A landscape with many peaks, sampled at points; each row gives a point and its height.
A climber steps from a point to the highest of its 2 nearest points, and stops where none of them is higher. Distance is the straight distance between rows; heights are no part of it.
kame height 47.5: -23 -19 -37  55 -53 -24  26   3   6 -23  21   9  -4 -11  30  31  44  21  -1 -45 -32  12  21 -10 -17  25  15 -39   0  13  43  -2  -7 -24  -4  34 -30 -47  22   7  12
tupe height 31.0:  -3 -22  21  19  -9 -27  -7  -1  -1 -14  23   7 -11   9  17   8  30 -13  27  -2   5 -21  14  17  12  48  11 -14   7  10   9  -7   0  17  11  19 -37  22 -17  -4 -37
kupuv height 9.7:  13   7  29 -43  41  19 -47  10  -9  30 -52  -2   1  28 -26 -22 -31   0  14  31  35 -31 -19  20  44 -16 -17  26 -29   2 -43   5 -39   9  13 -34   4  33  -8  12 -20
kop height 44.9:   0   7   1  -6   6  14  17  -7  12 -27 -12   3 -15 -17 -36 -43 -13  -3 -17   0 -16 -32 -16 -25  24  48 -36  -2 -13   0  20 -30  42 -41 -10  -3  21  12 -10  19  19
Getu height 65.3:  -5   5 -17  23 -43  21  -7  14  -5  -7 -21  16   9  -2  21  35  -6  34 -13 -14 -27  -1 -14 -32  -7  -2  -5  12  -7 -10   8 -11  -9 -52  -6 -29  19 -46  28   6  29
vuti height 2.5:   8  10 -10   0   2 -14   7 -15 -15   8  11  36 -10 -12 -34  11   9  -8   1  19   8  26  29  21  18  14  30 -19  46 -10  -1  -4  35  15  20  32 -11  17 -28 -11 -30
til height 40.9: -23 -15  23 -24  35   5  31   0   7 -36   9   1  -7 -19 -21 -35 -21 -20  23  -9  17 -42   9   4  25  12 -33  -8 -40  -1  14  19  -6 -12 -16  11  30   3  -8 -10 -15
zura height 55.0: -11 -14   4  25 -24  -7  59 -12  -7 -37  29   2 -15 -21 -13 -11  -3 -15  -8 -23 -50   1   6 -27  11  47 -10 -12   5 -19  37 -36  40 -25   9  22  13 -15 -11  12 -14
Kegu height 15.6:  -6   1   4 -35  22  38 -13  25   8  -2 -26  20   5 -34 -30 -30 -32  23   9  11  25 -42 -16   1  42 -16 -29   5 -34  -2 -13  34 -33 -43 -16 -16  55 -12  -1 -15  20
Boge height 23.1:  21  -5  46 -12 -11   3 -11  11 -34 -13 -18  19 -26   9  10  31 -18  -6  55   9 -11 -42  13  -9  35   4 -12  31  -3  -2 -33   2 -29  -5  20 -15  -8   9  -2 -32 -81
Lir height 36.1: -25   2  -4 -46  43  14  23   8  13 -25  15  10  -3 -31 -54 -39 -22 -20  -5   4  37 -34  10  25  28 -27 -13 -19 -16  11  -5  42   0   1 -12  24  31   5 -20 -31  -1
tuki height 53.7:  16  14 -20  14 -35 -13 -19  -3   8 -13  13  18 -20 -18   9  12  49   3 -35   8   4   6  -1 -28   8  26  14   7  48  15  11 -16  24 -13  13   1 -23  17  -5 -29  15
fazad height 14.5:  12  -5   4 -22  21  23 -23   2   6  10 -12 -30   6   9  26 -20 -16   2 -22   1   2  26 -35 -42 -23 -56 -33  60   7 -31 -21  21 -35   8  -5 -44  35  -6  24 -26  37
kes height 35.6:  19  28 -25 -10  16  18 -48  13 -10  67  -8 -11   8  23 -18 -20  14 -12 -23  54   9  35 -24   1 -18 -23  28  35  55  -7 -51 -16   8  47  33 -16 -23  45 -45  -5   9
nusep height 49.6: -10 -25  26   4 -12  -6  14  -3  14 -33  36  -8  -5 -17  26 -34  32 -14 -18 -23 -10 -24   2 -40   8  46 -38  13   9 -19  14  -2   3 -25 -16   0  17   9 -23 -10  16
telo height 28.2: -13  10 -33 -17   4   2 -23   9  36   0  -8 -19   7  -6  -5 -22  22   8 -59  17  38   7 -20  11 -24 -12   0 -16  20  32   2  -6  24  15  -9 -11 -18  35   4  12  64
fopom height 16.7:  11  14  15 -32  10  -9 -22   1  20 -22 -26 -18 -25   9  -7  30  -5   3  14  16  27 -36   8  31   3  -8  -6 -11 -20  41  -4  -7   9  27  -5  -3 -34  43  15  -3 -34
Kudel height 52.8: -30 -23  14   2  -6  -9  38  -5  15 -50   8 -20  -7 -17   6   0   1  -4  24 -38  -6 -35  12   2   7  39 -21 -27 -58  17  48  -6   3 -19 -15  20   8 -13  27  17   0
fug height 29.7:  -8  16   0  -6  39  -5  50  -7 -24   2   5  19 -12   3 -49  19 -54 -30  27   7 -10  23  24  38   8  -4   4 -30 -10  -9   8  -7  31  26   6  29   9   3 -19  23 -56
Vivub height 46.6:   3  -8   4   4 -29  -2 -14   8   9 -24  20  19 -21 -19  -2 -23  42 -14 -19  -3  -4 -25  -3 -37  30  54  -9  12  32  -5   3  -9  12 -30  -3  -2  -3  24 -35 -28  12
Vuri height 23.6:  10 -15  44  -9   1 -39 -36   6  -3 -10  17 -12 -24  16  22   8  34 -22  45   7  31 -43  31  28   9  28   2   3   2  21  -6  11 -14  40   8  17 -57  44 -20 -27 -51
palir height 60.1:  19   2  -4  20 -12 -22  14 -32 -10 -12  57   0 -21 -32  46  -2  58  -1 -14   0 -19  50  26 -31 -25 -21  10  15  67   2  30 -18  26  15  26  37 -20   5  -6 -50 -16
Fite height 29.8: -28 -30  16  -4  60   6  24 -18  16   9  -9 -41  13  -1 -16 -91  -7 -17 -38 -23  11  -7 -21   8  -5  23 -50 -24 -45  -6  16 -23   7  -2 -30   6  23  23   4  65  54
Fubo height 35.8: -16  -1  -5 -24  40  -9  37 -25   1   3  28 -26  -2  -1 -21 -31 -19 -37 -10  17  -1  48   4   7 -44 -45  -4  -9  21 -12  -4  17  21  56  -4  37   1  19 -24  -4  -2
vevik height 25.1:   3  29 -12 -24  -5  -5 -21  10   6  -1 -16  26 -18 -12 -46   8   2   4  -6  28  35 -23  11  29  40  24  30 -22   8  31 -14   2  28  -3  13  15 -17  34 -17  -8 -20
saf height 5.5:   1   2 -15  53 -46 -19 -18  12 -16  32  -3  43   4  16 -12  17  20   8  12  -3  -8   8   6  22  21  79  56 -40  19   0   7 -10   6   0  17  10 -36  12 -10  40   1
gikud height 34.6: -21   7 -20 -11  14 -21  23  -4  18 -32  34  33 -21 -31 -43  -6  27  -8   6  -1  40  -8  48  34  33  22  24 -48  19  15  29  19  29  13  12  56 -17   4 -14 -33  -3
nepuv height 8.0:  25  17  11   2  18   1   2 -11 -35  19  -7  11  -3  17 -14  22 -35 -18  23  35 -11  22   7  18  -6 -15  24  15  11   0 -28  -7  12  35  26  -4 -12  15 -16  -1 -54
merif height 44.1:  11  16 -19   2   4   8 -45  -1  16  32 -20 -30   3  27  18   1  12  10 -38  27   3  26 -41 -14 -37 -16  -2  30  25   2 -22 -29  15  17  11 -43 -23  26  -4  18  37
dutol height 25.5:  -1  10  -2  15   8 -15  22  -2 -21   6 -12  21   7  19 -33  42 -47  -6  42  -4 -11  14  29  62   8   3  39 -47 -22   4  10   1  10  17   7  29 -18  -8   3  37 -56
totof height 46.4: -24 -31  40  -1  17   0  43  -1  -4 -44  12  -4 -12  -6 -14 -13 -32 -24  51 -25  -2 -51  23  10  27  43 -31 -24 -58  -4  27   5  -9  -7  -9  24  12 -15   2   8 -35
ful height 52.9: -20  -1  -9   3   8  -3  14  -7  17 -10 -10 -29  16  13   9  14 -12  10 -12 -16  11  10  -4  24 -26 -23  -1 -14 -31  27  13   1   2  12 -18  -7   6  -9  28  27  27
Dagat height 11.0:   8   7 -15  34 -29  -3 -27  16 -17  41  -6  27  16  17 -12  11   9   3   1  19   4  10 -15  10  20  46  45  -6  21  -7 -18 -15   3 -13  14 -17 -17   3 -33  32   6
ril height 52.6:  20  16  -5  25 -20   1 -31  -1  -2  17 -27 -12  10  37  20  26  -2  16  -1  13  -7  16 -14   6 -27  -2  17  14   1  12 -15 -25   1   5   5 -34 -26   9   9  23   4
Kom height 50.2: -28 -20   2  13  39  -2  61  -7 -10 -13  40 -17  14  -5 -13  -2 -33 -24  13 -23  -8  31  18  21 -26 -37  -4 -12 -15 -23  19  23  -4  39  -8  31  30 -30  -4   2  -5
rasan height 43.2: -17  -2   2 -30  52  27   9 -10 -15  40 -11  -4  20  17 -21 -73 -48 -20 -20   7  -8  31 -38 -14 -26 -45 -20  22 -12 -42 -28  13 -14  19 -23  -5  52  -6 -18  27  41
fubok height 70.1:  25  16 -14  -4 -13   4 -24 -13  31 -12 -35 -46 -20  21  37  17   4  20 -35  -1  -9  15 -31 -35 -29   1 -32  25   2   3  17 -51  31 -25  -3 -45 -17  17  47  23  27
Zado height 17.2:  15   5  26 -33  16 -21  -1 -14   9 -34  12 -13 -32   1  -4   9   7 -27  20  18  28 -30  24  15   9  -7 -12   1   7  31  -3   1  12  40  11  23 -35  43  -8 -35 -53
fevaf height 36.9:  10 -22  42  -1  -1 -21 -38  -7  14   3 -19 -27   2  32  38   2  17   4  13 -12  17 -29  -2  17   4  20 -15   8 -31   7   2   0 -29  11 -11 -25 -27  29  28  15  -1
Pipo height 17.8:  -5  -6  14  13  26  15  -6   3 -28  61 -15  -6  39  36  -6 -31 -37  -5  -4   6 -10  29 -34  15   1 -11   0  20 -20 -33 -26   3 -38   5   0 -45  43 -15 -13  64  38
larod height 21.7: -10  -4   8  11   8   1  -3   4  -6  34   1 -11  22  21  -1 -35 -12 -15 -17   8  -9  12 -18  16  -4  17   1   6  -7 -19 -16 -11  -4   4  -8 -22  16  14 -28  48  26
kige height 38.6:  -8   8 -22 -14  14 -29  37 -30  21 -45  40  -8 -22 -32  -6  10  28   1   4  -4  22  11  40  20  -1 -12   6 -40   8  29  36   4  42  14   9  49 -23  -3   8 -36 -11
sen height 30.0:  -5  26 -19 -38  21 -10   4   6  22 -20   5  27 -24 -30 -53   0  16 -11  -1  28  52 -31  33  39  39   2  17 -38  14  35  -3  20  27  16   7  38 -21  30 -16 -41 -20
rimed height 46.2:   8  -3  -3  10 -15 -16  11 -25  10 -30  20 -28 -18  -2  48  46  20  10  43 -24  -9  10  31   5 -43 -56  -1 -12  -9  37  26  10 -15  19  -6  32 -37 -22  41 -34 -42
dorab height 21.6: -13 -18   9  20 -29  24 -16  37 -15  15 -10  43  12 -12   7  -8  -6  21  16  -9 -21 -33 -18 -16  41  57   5   1 -12 -24   2   8 -31 -53  -1 -16  32 -36 -12  16  32
regi height 13.9:  23  -7  37 -36  12   6 -56  18  11  -3 -34 -12 -19   6  10   5   2   5  16   5  33 -58  -3   1  42  -3 -35  28 -21  -1 -17  24 -36  -8  -5 -34   8  28  13 -31 -17
monet height 63.6:   1 -23   1  24 -20 -25  19 -12  -5 -18  52  -1  -3 -23  40   7  46  -6  -5 -14 -16  24  16 -22 -12 -11   4   5  32 -12  25   3   4   7  10  30  -3 -26 -11 -32  -6
Vipe height 47.4: -27  -7 -13  18  18  13  65 -13 -19  -3  19  -6  25 -14 -14  -4 -33  -8 -11 -19 -31  42  -1 -12 -33 -26  -3   3  -9 -21  22   1   8   7 -14  13  42 -44  -2  23  12
Fedez height 12.9:   5  -1  20 -38  37  20 -29   2   3  24 -34   5  -5  -1 -17 -46 -32   5  -8  13  21 -27 -21   0  28 -16 -39  25 -30 -19 -25  13 -28 -17  -4 -24  35  20  -9   1   3
neder height 16.4:  11  14  -5 -35   9  36 -18  13  -8  24 -21   0  11   5  -4 -13 -37   4 -12  27  17  10 -26 -25  -1 -56 -17  48   9 -24 -41  26 -26   3   9 -35  36 -12 -13 -39  21
dip height 45.0:  30  14   4 -12  16   1  -8  -9 -33  38  14   2  -4  10 -20 -48   1 -44 -31  23 -21  34   3 -31 -19  -6   5  21  52 -45 -45 -18  35  37  12  19  -1  36 -73   1 -28
sulan height 30.6:  -2 -27  39   5 -28  -9 -48  18  17   3 -27  -1   8  15  24  -2  10  14  19 -23  -1 -47  -6  12  25  70 -10  -9 -43   0  10  -9 -35 -30 -12 -18 -21   9  34  31  10
batu height 16.3: -16 -23  21  21 -30  -3   4  17 -17   1 -10  38   8   7   1   9 -17   3  37 -17 -27 -28   6  11  24  66  16 -33 -28  -6  16  -1 -16 -25   0   3  -9 -23   2  36 -11
rago height 10.5:  15 -15  23 -32  -1  13 -17  17  18 -35 -25  -9 -16  -7  16  20  -3  16  20 -14  21 -56  -5 -24  32   9 -40  25 -26   6   7  20 -31 -41 -14 -25  19  -2  35 -40  -8
Sonub height 28.4:  20 -19  65  -2   5  -6  -5  -6 -36  -1 -11  12 -16  25   5   0 -28 -25  49   1 -21 -36   3  -1  28  31 -11  23 -19 -23 -18 -17 -11  -4   8 -17  -4  15 -14   7 -70
bokek height 53.8:  -8 -32  22   2 -15   8  11  11   7 -39   8  -7   0 -18  35 -10   9   9  -1 -33 -22 -36  -3 -54  13  30 -43  18 -17 -17  29  -3 -13 -50 -17 -18  34 -19  22 -18  19
Lesu height 11.3:   1  -6   0  30 -41 -15  10   4 -24  -1   7  44 -14  -4  -4  27  11   3  36 -11 -26  -1  14  -2  27  62  48 -30  11  -1  13  -8   5 -14  14  24 -25 -17  -6   7 -34
fuded height 41.3:  18 -15   9  27 -38 -12  -4   0 -22  -4  30  16  -6  -8  28  -6  35 -16 -11  -1 -18   1   0 -47  14  37   1  29  48 -28  -8 -13   3 -18  10   2   4  -5 -35 -33 -13
Rak height 50.1:   9  36 -53   5 -28   8 -46  23  24  21 -17   4  12  -5   5  35  16  43 -35  20  25  20 -18   7 -11 -29  29  -1  23  25 -11   8   5  -4   1 -26 -16  -4   7 -17  58
Logu height 19.9:   6  33 -26 -42  -1  11  -8  11  26 -33 -26  14 -21 -21 -39   9  -3  15 -13  23  30 -30 -12   2  29  -1  -1 -11   1  39   1  -2  28 -24   4   0   0  12   9 -22  -4
bev height 37.7:   6  36 -39   0  -2 -13  23 -18 -12   3  -7  42   2 -18 -25  50   1  24  22   1   3  50  41  39  -4 -35  51 -47  22  20  12   9  15  12   9  47 -24 -32  20 -15 -40
Ves height 18.2:  20  -4  50 -28   8  -6 -32  11 -11  -7  -4  -2 -13  12  12  11   3 -15  36  11  22 -45  15   5  22 -14 -22  35  -3   2 -30  27 -38  22   4  -9  -3  27   2 -44 -56
lefeb height 24.6:   0 -16  32  -9   7  16 -40  24  -9  44 -42   4  27   7   6 -22 -23  30  25   0  20 -29 -19  15  39   5  -3   8 -44 -12 -20  25 -68 -34  -1 -39  32 -13  16  29  18
kab height 35.7: -11 -30  37  -6  45   3  25 -39  -8 -20   2 -46   4  17  25 -11 -32 -18  17 -31 -10   6 -17 -19 -26 -32 -41  16 -50 -17   9   4 -39  15 -18 -15  42 -21  54   1 -12
Babig height 11.2:   5   6   1  10   2  11   8  10 -41  23  -6  32  16   5 -14  27 -35   2  27  11 -19  18   2  10  12 -10  27  14   7 -20 -28  11 -13   0  11  -4  20 -24 -17   7 -31
Susit height 42.1:  -7  11 -30  -5 -10 -22  20 -23  25 -33  25 -26  -9 -13  18  33  23  10   2  -8   4  16  28  24 -40 -31  11 -33  -5  48  32   7  20  20  -8  45 -41  -9  31 -19  -3
Gidil height 16.1:  21  37 -28 -42 -14  22 -25  26  25 -26 -32   5 -31 -19 -10  39   3  22 -11  22  23 -26  -7 -20  26 -34 -20  27  12  32  -4   9  15 -19  -1 -18   8   5  19 -55  -1
Bet height 5.0:  33  23   1   9  11  -6 -13 -14 -31  28  -3  30 -15  10 -27  17   3  -7   4  34  -5  18  14   6  18  17  35   5  42   2 -25 -29  36  25  36  13 -31  30 -34 -13 -61
Bevuf height 32.9:  -1  15  -7 -24  37 -11  47 -23 -11 -16  26   4 -10 -15 -33   5 -28 -26   2  13  -4  30  24  12  -6 -29   4 -17  16  -6   4   6  29  36  15  42   2   2 -13 -17 -43
repu height 37.5:  11 -30  30   9  -3  -7  24  -2 -35   1  49  10   0 -13  25 -26  14 -34   7  -8 -23  11  18 -37   0  13 -12  32  32 -48 -15   9  -4   5   5  12  19  -4 -57 -23 -32
lefus height 57.7:   6 -17  14  -2 -12   1  11  -4  32 -49   8 -43 -18  -3  31  -2  23  13 -25 -22 -11 -19  -9 -51  -4  25 -56  15 -10   0  38 -26  23 -38 -18 -24   7   6  34  -6  28
bovog height 50.0:  -8 -14  12  33  -1 -21  44 -34   1 -37  18 -34 -17   9  34  38  -2  -7  48 -33 -31   7  38   6 -35 -27  -6 -23 -32  19  37  -7   7  14  -5  35 -31 -33  34  11 -52
kota height 31.8:   4  14   4 -51  28  21  -6   9   8  -2  -2   8 -13 -17 -40 -39  -6 -25 -14  30  36 -32   6  -1  16 -34 -16  14  15   2 -31  25   1  18   1   6  18  28 -31 -39  -9
Bilu height 39.6: -16   4 -13 -13   2  -5   6  -1  30 -23  12  -8  -2 -18 -16 -44  14  -5 -47  -5  10 -16 -16 -11   7  23 -25  -8   1   3  12 -18  30 -21 -20  -4   9  22 -17   8  45
kapap height 28.3:  -6 -14  22  -3   8  10 -26  31  -9  29  -5  13  31  11   8 -17  -1  11  14   2  29 -27   0  22  20  -6   4  12 -19 -11 -26  41 -61  -6  -7 -22  25 -11 -12   2  19
nima height 70.9:  -8  -6  -6  27 -30  13  24   4  -9 -10 -11  10   7   0  17  37 -20  14  20 -25 -31  -2   3  -8  -2  -2   0  -5 -27   4  14  -5  -8 -42  -3  -2  11 -52  29  21 -10
gabo height 49.3:  15   4   3 -38  32  25   1  -8 -27  35   4 -10  -3  24 -17 -61 -27 -45 -25  18 -18  25 -25 -34 -33 -33  -9  44  26 -46 -50  -4  15  41  -1   7  13  33 -51  -1  -2
nesef height 59.9: -14 -16   4  26  -1 -20  58  -9 -25 -30  41  10  -6 -14  -4  14  -9 -20  26 -20 -43  24  33   2  13  19   1 -29   0 -27  31 -10  23   6  13  42   6 -32 -17  19 -40
suvap height 50.3:  -3  -1 -35  28 -21 -11 -10   0  19   4  25 -11  14 -10  39  16  52  22 -34   0   0  41  -8  -3 -42 -19  26   4  31  19  18   5   0  12  -1  -1 -21  -7   5 -15  56
naz height 56.3:  16  19 -19  25 -13 -23   1 -27   8   4  36 -16  -9 -19  40  16  44  17 -13   5 -10  46  13  -6 -51 -24  21  -2  44  32  32 -15  25  25  17  30 -37   5   7 -20   7
bel height 22.4:  -4  10   1 -25  10  -5 -15   2  28 -15   2 -26 -11   7  -8  -5  16  -9 -21  22  35 -12  -2  19 -23 -12  -2  -5   9  34   2   0  24  27  -4   1 -25  36   7  -6  12
Pas height 40.1:  -9  -6   5 -24  52  30  24 -25   3  19 -24 -23  12  -2 -10 -58 -46  -8 -31  -6 -13  16 -37 -29 -13 -26 -38  23 -40 -28  -1  -7 -14 -14 -19 -19  65 -18  14  27  37
fivur height 34.0:   6  -9   7   2  -2  -5 -25  34 -20  22  19  30  29   3   6   9  26   5  23  18  23 -19  15   7  22  -7  25  22  22 -12 -40  51 -50   9  12 -12   7 -13 -25 -40  -7
vufo height 47.8:   3   2 -22  37 -55 -11  29  -7   4 -33  14  13 -14 -25  22  39  30  21   3 -26 -45   9  11 -39  -6   4   9 -15  13   9  38 -19  17 -43   2  21  -7 -48  30 -13  -4
Vef height 50.4: -17  -8  19  14 -11   7  51  -6  -7 -30  -4  17  -5 -19 -30 -16 -34  -5  14 -18 -40 -28  -1 -20  23  62 -22 -20 -29 -10  27 -29  30 -40  -4  14  27 -13  -2  20  -7
Zilu height 26.0:  -9 -48  40  15 -20   0 -29  24  -7   6  -1  10  18   8  29 -19   6   6  19 -19 -11 -37  -8  -8  31  68  -9   8 -26 -31  11  10 -43 -32  -2 -27  10  -9  -1  21  15
mov height 25.9: -33 -21   9   9  24   0  24  -1   3  18   0 -10  24   3 -18 -52 -10 -10 -22 -19   4  -2  -9  30  -1  31 -10 -23 -36  -9  16 -11  -6   4 -21   0  22  13 -14  64  49
Betar height 65.7:  -6  -3 -10  37 -27   1  30 -15  -9  -7   1 -20  11   7  29  39 -11  13   2 -21 -42  34  -2 -13 -42 -33   7   8 -11   8  20 -24   7  -2   0  -1  -4 -37  29  19 -10
vev height 20.8: -15   6   1  21 -14   1  18  10 -16   6 -29  23   3  18 -21  33 -34  10  33  -9 -16  -9  10  37  20  35  25 -42 -41  14   8 -11   4 -20   1  12 -11 -20  13  53 -26
gekur height 58.5:  14  30 -48   2 -39  21 -25  19  18  -1 -36   9   3  -5  13  53  -4  45 -19   0   4   9 -21 -16 -11 -33  12   8   4  19  -4   0   7 -37  -2 -27   3 -31  41  -9  35
Bobos height 23.2:   6  13 -30  -8 -13  11 -50  33  12  17   2  24  11 -15 -19 -12  25   7 -34  26  40 -13  -4   2  25  -3  20  10  44   1 -25  27 -15   1  13  -2   1  11 -37 -39  35
zumo height 53.4:   6  14 -15 -53  32  35  -6  -3   3  27  -1  -1  -6  -3 -24 -78 -21 -30 -44  22 -11  21 -27 -38 -29 -45 -18  27  25 -40 -47  12  21  20  -9  12  29  15 -43 -14  44
zogob height 57.6: -17 -13  12  12 -13  -4  15  -6  27 -38  -2 -33   1   8  28  19   2  10   4 -35  -1 -14   7   0 -19  -7 -24  -8 -42  15  29  -6   3 -13 -21  -9  -4 -12  46  13   8
Bepes height 54.2: -25 -15   8  20  18 -10  54 -26  -4 -37  27 -22  -5  -4   4  19 -18 -14  23 -26 -11   5  25  20 -15 -16  -5 -25 -38   5  32  12   2  23  -3  27   1 -28  19  10 -17
vipo height 18.1: -19  -1   5  -8  -7  29  -2  25  -2   3 -16  21  18 -21 -11  -6 -26  24  13 -10   2 -34 -15  -6  28  12 -12   5 -35 -10   0  12 -23 -49  -9 -26  48 -37   8   8  31
tem height 14.6:   6   6   8  16  20  18  10   7 -35  51 -16  10  35  35 -10   7 -52 -10  17  18 -28  38 -16  18 -15 -24  26  14 -10 -29 -31   1 -16  17   7 -32  27 -19 -17  45   0
Nok height 46.1: -29   8 -18   3  27  -8  17  -8  10  11 -13 -22  19  20 -19  -4 -27  -1 -22  13  12  40 -13  57 -43 -35  22 -28 -17  29   9  -6  15  44  -7   1 -15  13  18  53  29
babok height 28.0:   3  18 -25 -47  13  18 -40  23  20  17  -8   0  -8 -11 -33 -33  26 -14 -33  37  48 -20  11   2  15 -35  -3  11  39  14 -42  24   0  32   8   0  -4  43 -32 -42  20
Bibo height 39.9:  27  13 -14  19 -22  -7 -32  12 -14  40   5  41  14   0   7  31  38  22  19  22  12  15  11  10  15  -9  48   8  45   3 -34  32 -26   4  23  -4 -19 -14 -15 -45 -18
feba height 63.0:  11  14 -12  17 -36   3  -3  -8  33 -18 -32 -24  -9  10  27  48   4  32 -15 -23 -18   1 -11 -15 -31 -11 -21  -2 -21  23  24 -33  20 -32 -25 -20  -7 -12  54  16  18
Zud height 18.8:   9  17  -4  -7   2  35 -26  13  -9  27 -33  -5  17  12  11  20 -40  25  12   6  -2   7 -30  -9   7 -50   0  42 -20 -17 -36  24 -37 -19   9 -48  36 -36  29  -4  19
gisu height 46.0:  22  22 -29  16 -33 -12 -35   8  -5  21  -4  26 -10  -4  -1  36  42  19   3  12   8  11  11  -1  12  12  44 -10  43  22  -6  -3   6  -2  21  12 -33   8   0 -27 -17
fureg height 46.5:  -3  -3 -26  42 -29 -17   4   8 -18  30  14  27  30  13  10  48  20  18  27 -12 -20  42  20  36 -15  -2  58 -31   8  -4   7   9 -16   5   0  16 -29 -39   7  23  -9
Nat height 58.6: -13 -27   7  36 -17 -15  31   1 -21   0  36   9   7  -9  23  19   9  -7  13 -19 -28  20  16  -1  -9  11  15 -11  10 -17  19   5  -3  -3   8   9   1 -36 -12   6 -18
fevu height 0.2: -12  11 -15   2   4 -16  14 -11   1  -2  25  20  -9 -20 -38 -28  16 -24 -24   1   4  11  12  11  11  30   7 -24  32  -9  12 -11  35   9   5  30  -3  21 -41   5   8
risim height 63.1:  18   6  -4 -16  -8 -10  -7  -5  39 -37  -1 -47 -22   3  24   0  30  12 -40  -1  -1  -7 -13 -36 -24   6 -36  22  13  20  21 -41  37  -5 -18 -22 -16  35  30   1  28
suke height 40.0: -19   2 -13  -4  28   2  29 -12  -8  25   8 -22  18  22 -13 -19 -30 -22 -22  13  -9  55 -23  17 -49 -27  10   1   6 -13   0  -9  17  47  -5   1  10  11 -10  40  22
Kar height 45.2:  10   3   6  15 -23  -9 -18   2  -2   0  -4  -2   8  17  13  34   1  15  20  -4  12 -12   0  15  -2  -5  26   1  -9  19  -7   3 -13  -5   2 -11 -24  -2  12  -2 -18
zipef height 43.6:  10   9 -37  25 -46  -7 -34  15  13  21  10  14  19  -2  31  41  52  40 -17  -2  12  18  -5  12 -21 -12  43 -14  22  24  -4  19 -21  -7  -3  -7 -30 -18  13 -13  37
fek height 33.7:   6  -8  32   1  -2  -7  20  -6 -35 -11  21  21 -16  -4  -1  -8 -18 -30  26  -4 -28 -12  13 -17  21  28  -7  11  11 -30  -7 -12   2   1   8   8  11  -2 -33  -8 -60
tokom height 60.2:  15  17  -5  41 -25  -5  -7 -19   1  19 -23 -32  13  35  46  41 -10  21   5  -3 -30  39 -11   2 -61 -33   8   4  -4  19  -4 -24   3  17  -8 -22 -32 -10  46  33   3
Neke height 52.2:  -3  26 -49   6 -50   8   5   5  24 -29  -4  12 -12 -21  12  52  20  39 -17 -16 -11  -1   0 -26  -5  -9  12 -18   5  31  28   3  13 -48 -11   6  -2 -41  42 -22  20
rud height 35.9:  -4   8 -21  -7  16  -2 -43   8  22  38  -5 -28  18  19   4 -37  29  -7 -53  26  27  26 -30  10 -45 -18   9   8  47  15 -20 -14  11  40   5 -22 -36  54 -20  11  60
dil height 52.7: -30 -16 -17  51 -33 -17  30   3  -6  -6   6  11  18   9  25  45  12  12  29 -38 -28   7  31  26 -17  12  29 -45 -28   7  28  11 -21  -1  -6  30 -28 -58  24  25 -14
Rusef height 32.5:   0 -41  49   7  24 -22  -4 -23  12   0  -6 -46  12  30  42   0  -3 -10  10 -31   4  -7  -7  -7 -10  -3 -28  17 -40 -10   6   7 -51  13 -20 -27   7   4  49  16  -2
ker height 37.9:  -8 -16   7 -14  44  21  40 -31   2 -19 -12 -42   9  -1  11 -27 -43  -5 -11 -26  -6  16 -29 -41 -25 -48 -54  25 -46 -23  14   0 -21  -9 -23 -19  57 -27  52  -6  29
tamit height 34.1: -20 -14   0 -28  38   3   7  -4  46 -13  -3 -23   5 -16 -31 -92  14  -7 -49 -17  25 -32 -15   1   4  28 -51 -25 -26   5  10 -17  23 -16 -38  -1  15  46  -9  38  57
fiza height 17.4:   5  16 -35  17 -28   9 -45  24  -7  36  -5  46  -4 -11 -35 -19  25   8 -20  25  28  -2 -18   2  45  44  35  -3  40  -4 -23  -1  12 -17  28  -8  -6  13 -34  -9  28
nuba height 38.0:  -6 -13  -1  17 -30 -33  -2  -1  22 -16  18 -10  -2  11  34  32  33  11  25 -15   7 -19  19  24 -20  21  15 -29  -7  24  19   0 -10   6 -14  19 -47   0  12  -5  -8
visop height 41.2:  14  27 -37  27  -9 -10  15 -13 -28  34 -11  39  21   0 -17  50   1  22   8   8 -21  58  18  23  -8 -18  59 -18  26  -4 -10  -4  12   9  23  17 -14 -24   2   1 -23
dur height 40.7:  30  23 -10  -1  13   4 -27  -8 -15  52  17  -5  -3   6 -13 -21  37 -20 -18  42   6  31   4 -21 -17  -7  21  21  70 -14 -38 -19  22  42  33  17 -27  48 -45 -27 -28
Pobun height 13.1:  21   3  12 -30  -2   6  -9   4  17 -43 -12 -21 -23 -16  14  19  11  11  -4   5   9 -30  -3 -28  10 -18 -36  27   6  16   5   8   1 -14 -14 -26   7   5  19 -44  -8
Nasu height 21.4:  27   9  22 -14  18  23 -48  10  -6  42 -48  -4  16  19   6  -1 -41  22  13   8  14  -5 -29  -4  30 -16 -15  40 -34 -20 -37   9 -46 -31  17 -66  23  -8  20  24   9
Vatiz height 48.1: -23   0 -25 -45  49  31 -11   5   6  36  -4 -12  15   4 -34 -86 -21 -26 -43  17  15  20 -31   8 -28 -46 -14  -2  11 -22 -32  23   1  31 -24   6  24  30 -23  19  59

For each start below, name the point where the climber stops.
fopom: nima
Pobun: Bepes
neder: tuki
fazad: tuki
Zado: nima
nepuv: nesef
